A landscape with many peaks, sampled at points; each row gives a point and its height.
From any point a climber steps to the highest of the 4 points nearest to it. It stops when none of these is higher. Distance is the straight distance between rows; heights are no part of it.
k_530: [147 124 121 109 125 102 107 126 128  92 141 145 127]  (h 61.3)
k_983: [106 100 109 135 117 122 123 139  99 117 154 140 147]  (h 59.9)
k_834: [149 155 172 130 184 158 157 130 134 164  66 118 125]  (h 12.1)
k_375: [ 85 121 120 187 102 120 127 137  61 144 158 114 135]  (h 39.4)
k_582: [ 73  66 103 128  38 136 151 139 136 128 182  96 111]  (h 33.7)
k_815: [ 89 109 109 154 115 133 135 142  80 133 158 134 144]  (h 48.4)
k_733: [202 185 154 131 135  81 101  81 159 145  75  88 110]  (h 30.4)
k_306: [168 163 159 110 159 122 136 140 180 131  47 127 118]  (h 23.0)
k_155: [120 108 129 102 139 165 130 140 140 118 150 180 163]  (h 38.2)
k_662: [ 90 101  99 124 118 146 128 138 120 113 175 162 157]  (h 46.0)
k_262: [112 111  98 128 112 109 116 126 118 106 162 135 122]  (h 80.4)
k_417: [ 77  89  91 116 108 146 127 139 141 108 196 145 142]  (h 27.7)
k_358: [162 142 138 115 136 110 117 120 116 121 112 136 134]  (h 50.7)
k_683: [ 77 101 111 169 118 142 143 142  66 151 153 137 153]  (h 43.7)
k_71: [134 139 122 157 117  96 115 119  70 132 145 106 118]  (h 37.2)
k_976: [134 159 154 164 163 144 157 123  69 151 139 116 140]  (h 33.5)
k_443: [174 140 127  98 115  89  97 104 137  92 122 128 108]  (h 50.0)
k_133: [ 85  94  94 108 103 152 109 141 168 106 204 142 129]  (h 32.5)
k_402: [103  91 101 122 102 122 116 136 133 105 177 141 119]  (h 70.7)
k_205: [ 56  86  98 154 103 147 143 140  93 142 168 147 172]  (h 36.9)
k_144: [123 115 144 114 159 172 144 134 107 151 122 163 164]  (h 71.3)
k_913: [134 123 114 151 113  94 111 108  87 117 147 111 107]  (h 37.4)
k_763: [ 78  90 100 150  71 117 138 140  99 131 159 110 116]  (h 42.4)
k_555: [ 83  67 112 136  26 132 148 124 108 128 147  77  87]  (h 35.7)
k_819: [109 100 103 119 118 131 114 136 131  97 171 157 145]  (h 72.7)
k_552: [179 151 147 106 135  99 115 131 139 121  98 128 130]  (h 58.4)
k_401: [ 58  98 101 134 129 193 142 134 110 147 162 179 189]  (h 14.3)
k_803: [147 159 146 155 153 125 126 112  80 138 130 110 135]  (h 35.4)
k_156: [ 65  89  90 137  92 141 128 141 120 128 179 134 143]  (h 37.3)
k_553: [168 141 149 120 161 132 132 142 130 131  83 139 138]  (h 46.1)
k_24: [157 147 144  97 150 130 117 155 199 115  66 150 123]  (h 18.9)
k_90: [145 141 148  99 174 152 140 154 186 139  49 141 114]  (h 19.2)
k_646: [156 119 138  81 133 131 106 141 182 104 147 169 145]  (h 84.5)
k_127: [132 106 117 100 120 134 102 144 161  91 180 153 123]  (h 64.7)
k_423: [150 127 141 103 146 140 131 141 143 116 106 162 156]  (h 56.2)
k_285: [134 130 138 138 152 149 139 141  86 142 126 146 151]  (h 43.9)
k_791: [183 201 171 150 166 111 149  97 183 164  63  95 105]  (h 5.2)
k_151: [139 136 119 133 111  83  96  87  95 106 133 104  89]  (h 39.5)
k_355: [197 171 140 123 132  76 104  88 140 128  92 100 112]  (h 41.7)
k_608: [185 172 149 113 150  98 125 125 172 119  52 116 121]  (h 33.3)
k_575: [183 139 133  91 131  94  96 121 150  92 127 137 106]  (h 56.0)
k_93: [169 186 170 157 167 125 146  99 108 147 101  99 134]  (h 34.6)
k_320: [ 90 103 116 150  74  95 118 119  86 123 151  99  78]  (h 38.9)
k_419: [171 135 145  93 136 118 108 135 161 102 104 146 132]  (h 69.5)
k_381: [154 139 143 125 144 129 130 123 102 139 116 131 139]  (h 43.3)
k_858: [163 166 154 125 183 131 151 144 186 150  41 109  99]  (h 18.1)
k_920: [ 71  95  94 142 120 164 135 144 102 137 166 162 180]  (h 27.6)
k_132: [ 50  94  82 131  92 157 131 142 149 129 201 145 167]  (h 22.8)
k_500: [170 141 127 120 112  72  85  75 118 101 126 101  76]  (h 42.2)
k_760: [192 165 136 101 122  74  85  90 149 116  89 116 105]  (h 33.9)
k_98: [189 158 137  93 124  78 105 111 185 100  90 127 114]  (h 17.0)
k_220: [176 162 142 125 138  97 115 113 120 123 101 114 134]  (h 50.8)
k_660: [148 149 157 148 170 157 149 126  86 159 110 120 140]  (h 32.0)
k_712: [147 178 167 133 178 146 165 123 164 164  56  93 107]  (h 13.3)
k_297: [ 99  80 106 139  53 126 123 122 117 103 155  97  79]  (h 38.0)
k_305: [147 127 158 109 168 164 150 138 119 156  94 148 149]  (h 43.2)
k_589: [ 74 123 132 197 121 143 148 145  56 162 162 117 139]  (h 39.7)
k_828: [122 127 166  90 182 175 163 153 165 158  57 153 112]  (h 16.7)
k_237: [136 195 171 157 188 144 186 105 187 171  66  81  86]  (h 9.5)
k_701: [111 126 116 165 132 125 128 137  62 130 143 131 145]  (h 42.3)
k_584: [ 84  87  94 121  79 131 121 142 142 101 191 121 104]  (h 51.3)
k_838: [134 148 156 118 187 155 167 142 166 166  51 116 108]  (h 16.2)
k_521: [ 87  90 105 146  91 121 133 135 104 117 165 128 122]  (h 46.5)
k_738: [ 74 103  86 128 115 158 125 131 139 121 190 161 175]  (h 25.7)
k_911: [ 64  93  74 112  84 172 114 149 185 122 219 108 122]  (h 17.5)
k_106: [177 173 162 133 155 115 125 109 134 147  81 110 129]  (h 42.1)

For each start below, name the point where the climber stops.
k_443: k_262
k_106: k_419
k_838: k_419
k_738: k_262
k_98: k_419
k_660: k_144
k_683: k_262
k_976: k_144
k_555: k_262
k_608: k_419
